Points, in no order, along strands that fork, close into loops and pass close to each other.
In the rows, 128 means zero.
Points whose rows are less than 118 apart are linked; no others are.
k143: [172 146 148 109  95 116 112 108 138 113 141 106  83 149 169 142 131  82
 105 130 144 141  94 153 101 156 159  89]
k967: [125  69 122 186 125 101 151 164 170 114 137 108  93 119  76 144 179 124
 129  92 142 136 139 119 108 139 105  84]
k603: [155 115 130 119  99 160 116 111 135 144 141  81  80 170 120 186 108 107
 110 118 107 146  98 126  69 139 106 110]
k630: [104 114 114 122 140 157  59  96 109 149 102 139 143 133 164  52 146 122
 189 124  90 117 128 135 131 132 180 171]
k30: [140  97 129 128 127 117 130 111 107 186 152 112 100 122 170 170 133 101
 178 128 125 161 126 117  93 163 101 142]
k608: [102 125 111 108 117 128 127 153 112 173 156 102  66 111 101 158 126 119
 169 136 159 150 112  78  95 142  59 144]
k974: [152 166 131 119 115 100 127 116 148  99 133 143 149 133 178  86 141 103
  97 145 165 115 107 135 145 164 193 133]
k236: [ 91 205 133 111 140 103 175 158 148 100  90 132  89 116 101 156 116 126
  78 132 174 103 129  63 145 145 101 133]
k884: [167  52 129 117 114 151 110  85 135 125 121 113 106 147 172 146 144 117
 152 106  82 116 119 143  79 142 127 162]
k638: [114 183 140  64 148 143  88 153 127 145 148 150 128 145 151 143 111 124
 162 175 166 182 125 152 138 139 108 139]
k205: [135  76  43 130  75 136 105  97  97 151 105 101  69  87  68 143 147 136
  96  82 113 109 132  78  47 113  20 162]
k495: [141 129 160 114 141 117 124 111 109 175 154 120 137 137 197 161 119  83
 180 146 115 176 120 125 135 159 141 140]
k42: [117  42 113 191 111  87 124 136 132 121 159  98 100  95  65 119 154  97
 132  73 132 100 138 106 103 117  88  85]
k598: [189  98 168  96 111 149  99 137 146 126 143 130 152 151 183 157 135 107
 130 140 120 163 107 193 142 133 198 130]
k279: [104 201 140 106 122 131 165 146 157 109 118 113  81 154  94 173 108 128
  87 130 152 131 114  79 121 140  94 128]
k295: [115 173 130 141 152 121 174 152 153  93 107 157 128 142  92 147 125 160
  62 128 165 117 175 135 142 129 136 100]
k145: [130 140  97 120 103 168 115 130 109 132 112  93  59 146 100 146 119 147
 104 116 115 127  98  92  57 129  86 120]
k795: [127 115 168 115 139 140 100 130 148 119 152 120 189 151 142  86 137 125
 164 145 108 149  98 159 174 102 176 142]
k691: [139 122 120 177 120 120 170 107 126 126 127 123 110 134 143 166 118 138
 111 125 107 134 138 126  93 177 139 129]
k15: [145 109 146 127 119 140 168 120 168 142 114 100  79 164 114 189 169 109
 108  76 128 152 125 113 108 141 108  78]
k861: [105 140 142 111 173 156 128 125 132 161 114 174 198 144 173 116 136 146
 156 142 121 159 144 156 158 137 159 130]
k92: [104 174 131 156 149 134 138 127 152 105 114 124 185 148 132 102  83 142
 119 157  79 105 112 101 139 145 164 138]
k120: [165 165 139 131  93  96 162 136 135 147 159 131 130 114 164 212 103 111
  90 154 166 189 123 165 112 192 142  93]
k971: [ 96 178 112 109 137 137 121 155 136  98 100 149 102 127 132  93 126 158
 115 158 161 104 119 116 113 138 141 122]
k322: [140  53  56 169  89 123 109 110 126 126 113 101  73  96  67 128 160 135
 109  80 120 103 139  97  52 135  63 132]
k510: [108 131 110 153 126 121 122 113  65 136 130 129  77 107 128  96 118 130
 151 121 117  93 144 113 111 105 109 114]
k79: [120 164 105 119 111 129 133  81  62 114 106 128  65 118 147  98 115 143
 118 118 137  91 129 120  88 124 113 132]
k578: [156  92  90 124  81 127  87  88  92 132 142 104  74 114 141 118 128 117
 145 126 124 119  96 126  48 143  88 149]
k962: [178  58 108 129  84 121  97  79 108 121 134 108  85 111 167 137 149  97
 147 108  97 115 102 136  75 152 102 164]
k280: [151  77 143 125 126 156 115  81 104 127 129 124 122 157 169 120 141 124
 146 110  93 113 127 152 116 125 160 150]
k33: [105 152 123 171 147 109 166  98 119  92  80 118 118 114 101  96  92 140
 117 116  63  55 154  99 151 103 138 126]
k859: [171 133 164 150 114 108 162 131 149  96 141 135 216 126 149 126 133 129
  64 121 136 135 117 169 197 126 210 122]
k26: [124  83 104 173 124 110 163 112 167 113  92  99  62 126  68 153 187 125
 123  66 119 114 156 100 106 136  92 111]
k493: [ 80 163 158  85 188 149 135 133 163 141 101 175 213 144 148 120 125 141
 154 148 138 155 147 147 179 115 120 132]
k114: [137  76  75 165 115 120  92 108 127 135 119 111 112 110 125  88 144 127
 160 119  70  86 113  89  82 134 100 145]
k416: [129 135 136 159 104 119 149 138  91 112 183 140 148 116 127 108 111 148
 122 149 142 135 135 178 161 122 181 129]
k649: [105 163 128 163 154 120 162 120  99 124  99 146 154 112 127  80 101 142
 113 131 101  72 162 113 169 100 187 120]
k613: [104 150 122  95 127 141  97 168 123 156 156 119 100 136 123 146 111 122
 174 167 153 171 104 111 101 134  92 132]
k810: [129 179 132 108 114 137 136 137 110 147 153 117  95 144 139 179  89 123
 117 156 152 171 113 136  94 142 110 107]
k4: [ 95 101 121 144 142 148 150 161  98 139 127 123  69 129  65 153 129 153
 123  99 144 116 172 112 104  97  82 102]
k285: [138 156 156 126 156 112 171 138 149 102 133 179 215 122 119 129 126 162
  85 133 173 128 162 173 210 101 141 100]
k674: [106  88 113 159 122 140 120 140  64 153 152 125  79 120  88 132 126 130
 128 103 142 107 154 116  83  92  88  91]
k663: [137 101  78 128  96 126  68  88  41 142 130 117  77 104 136  92 126 130
 141 114 128 116 115 112  52 110  73 144]
k966: [152 105 169 113 151 137 150 147 169 125 155 133 175 151 136 170 137 135
 135 133 137 172 129 185 164 109 119  91]
k309: [156 111 141 155 118 129 164 123 150 123 132 115 104 145 143 190 140 122
  95 103 127 152 135 146  97 168 147  97]
k71: [137 119 149 125 158 129 168 148 167 111 137 159 179 139 120 147 144 174
 115 132 156 156 158 183 167 114 128  99]
k146: [112 147 185 137 120  97 181 105 112  92 172 120 132 141 124 135  98 100
 107 117 141 116 140 153 168 104 135 116]
k770: [134 168 132  63 129 140  69 139 123 130 151 164 165 138 154 118 117 139
 163 178 177 189 123 199 144 145 147 158]
k162: [111 120  65 125 102 135 141 118 146 123  67  95  33  89  41 158 150 155
 112  75  79  94 142  63 118  99  32 178]
k220: [112 116  98 135 118 121 150 119 145 125  85 103  49 104  72 138 157 133
 129  82 111  85 140  68 112 115  63 132]
k808: [100 188 135 148 147 126 140 138 123 118 120 158 206 131 136  94  80 145
  90 157 114 108 129 115 175 123 180 137]
k866: [ 87 148 122 118 158 117 177 139 171 117  56 108  63 112  68 146 157 138
 133  94 125  82 154  63 151 111  89 135]
k952: [212 117 164 106  90 132 119 143 148 111 131 145 151 124 188 186 119 112
  71 139 151 165 114 209 130 158 215 114]
k617: [ 78 149 142 117 164 159 112 186 138 109 117 128 134 141  95 114 112 156
 149 154 107 110 113 101 134  91 108 121]
k264: [ 85  70 107 155 165 114  85 170 124 154 118 112 152  89  88  61 120 125
 198 128 102  82 132  79 126  86 110 130]
k491: [101 168 120 163 147 119 169 105 155  94  88 113 135 135 100 125  77 152
 104 143  73  78 148  86 118 138 132 155]
k622: [ 95 144 126 144 151 136 170 164 120 113 110 146  97 136  89 147 133 165
 108 125 149 119 172 124 131 107 114  93]
k346: [143 174 150  83 142 117 137 133 179 129 142 159 196 138 161 151 110 118
 126 171 158 167 111 148 171 157 125 131]
k426: [113  92  93 129 123 112 125 119 115 176 146 106  83 111 130 140 146 117
 179 128 138 135 123  78  88 152  66 155]
k852: [126 146 148 155 144 129 154  96  93 136 124 140 149 137 164  94 124 120
 118 118 105 102 146 123 164 117 178 118]
k969: [140  51  89 112 133 154  29 102 105 158 135 121 123 136 129  89 149 101
 168 121 116 120 124 102  66 122  93 166]
k455: [111 131 161 126 104 103 165 102 118  94 162 118  83 139 110 143 121 100
 124 109 146 113 139 144 131 122 104 114]
k576: [151 156 166 118 114  94 163 114 129 152 166 128 138 122 189 184 104  83
 132 140 151 171 117 149 146 164 146 122]
k687: [131 157 118  93 129 154  67 155 133 119 142 180 200 123 139  82 143 159
 157 174 151 176 115 193 183 134 166 142]
k392: [197 109 184 136  92 108 160 135 162  87 141 133 190 120 169 176 132  88
  62 106 137 150 110 192 172 148 218 111]
k590: [146 131 161 122 146 154 112  84  81 139 120 136 149 159 187  98 137 108
 133 115  93 119 128 148 165 111 197 141]
k294: [175 145 160  95 139 132 123 133 142 140 155 171 200 136 166 160 123 138
 122 157 150 180 123 195 180 131 148 118]
k229: [109 104 162 132 146 144 104 149 139 109 152  90 142 152 102 100 116 114
 165 131  91 117  93 105 133  73 102 114]
k805: [140 152 155 115 145 132 107 148 160 116 140 151 234 128 135  80 146 145
 140 156 132 158 102 165 215 108 172 119]
k141: [193 136 132 131 104 151  90 149  85 157 154 160 185 108 170 136 144 157
 115 162 141 190 112 204 169 148 212 120]
k404: [175 155 148 113  90 110 111 109 135 103 144 122 116 140 182 109 135  81
  98 132 146 135  89 157 137 160 199 117]
k225: [123  51  49 145 122 126  75 115 126 147  96 117 115  95  89  82 133 138
 153 117  82  67 139  80  74 104  63 154]
k465: [ 93 149 137 122 167 128 167 140 188 129  78 115 119 146 109 129 147 137
 153 121 121 114 127  69 141 129 105 124]
k171: [156 141 146 152 119 126 141 141 139 120 132 144 234 113 145  83 153 148
 102 144 119 136 104 156 217 128 212 126]
k506: [114 123 127 155 146 117 176 119 150 144 122 116 114 133 129 147 133 133
 153 122 112 122 143  94 120 147 110 127]
k557: [109 128 121 141 109 121 120 142  98 104 167 139 118 114 121  81 120 148
 143 152 155 110 133 163 135 121 167 135]
k311: [142 191 129 128 103 118 163 135 129 142 139 122 105 128 133 193 102 132
  80 151 164 175 118 137  97 179 127  94]
k981: [132 149 147 106 103 119 150  64  86 105 138 131  78 147 157 132 107 106
 109 113 153 113 138 156 105 137 131 133]
k734: [101 156  99 108 120 153 117 159 130 110 104 118  66 130  98 122 122 171
 121 146 157 120 107 102  73 132 105 140]
k998: [ 80 101 116 146 176 132 102 178 113 162 127 145 161 103 109  73 132 148
 187 138 123 115 149 118 147  91 135 117]
k10: [189 139 149  87 139 164  77 134 108 160 134 176 216 132 181 149 138 134
 130 160 131 203 124 210 182 136 188 135]
k43: [ 84  81  88 152 152 138  97 161 137 149  95 110 127  97  76  90 112 139
 188 128  71  77 131  64  98  98  85 146]
k823: [145 116 138 118 135 148  54 100  55 159 133 122 140 148 171  80 154  98
 174 117  98 154 126 142 147 121 186 165]
k960: [112 149 168 140 151  97 188 118 143  92 143 141 193 134 122 120 101 136
  88 127 141 110 171 156 190 103 157 139]
k70: [113 172 150 101 151  98 176 136 181 122 138 138 178 137 139 149 111 121
 123 152 156 145 128 123 163 147 112 134]
k579: [159 117 143 104  98 141  96 108 144 111 148  94  76 173 131 147 123  82
 114 120 116 134  92 142  90 123 118  94]
k289: [103 201 122  97 149 111 140 155 142  99  96 178 135 119 139  99 117 141
  92 156 194 103 135 108 138 148 140 136]
k58: [123  87  45 121  84 143 113 128 121 140  85  96  62  70  27 150 143 154
  92  77  83  95 139  53  85  88   4 183]
k591: [ 91 124 123 134 177 148 134 152 119 170 117 153 158 125 142 112 133 157
 179 139 115 141 156 125 145 122 130 123]
k63: [ 89 176 154  93 179 116 174 137 177 120 102 158 180 151 128 132 110 139
 112 138 156 117 150 109 174 116 110 138]
k274: [119  57  98 143 148 142  56 120  92 169 125 133 139 123 140  63 156 117
 183 114 106 104 140 118 107 104 136 153]
k876: [ 75 199 118 110 161  91 163 166 159 104  66 159 131 104 119 114 110 133
  89 145 180  77 148  69 152 146 127 151]
k118: [154 131 138 151  90 129 111 148  82 145 191 137 169 114 143 112 129 140
 133 163 137 174 110 185 169 131 191 129]
k200: [141  25  83 174  99 113 101 111 140 128 126 101 113  95  56 132 160  96
 100  71 107  90 140  84  77  97  41 113]
k503: [144 103 177 118 126 131 103 131 149 110 175  85 160 162 135 107 114 104
 155 130  96 144  87 157 153  90 154 122]

How many points has the smallest loop of links through each point below? Write none if it is on no loop.
k26: 9
k30: 9
k285: none
k808: 5

A tip is a point with one link. Name the tips that can be reached along the links from each point below, in the order of the rows.
k289: k974, k279
k10: k295, k114, k557
k280: k663, k969
k810: k598, k617
k42: k15
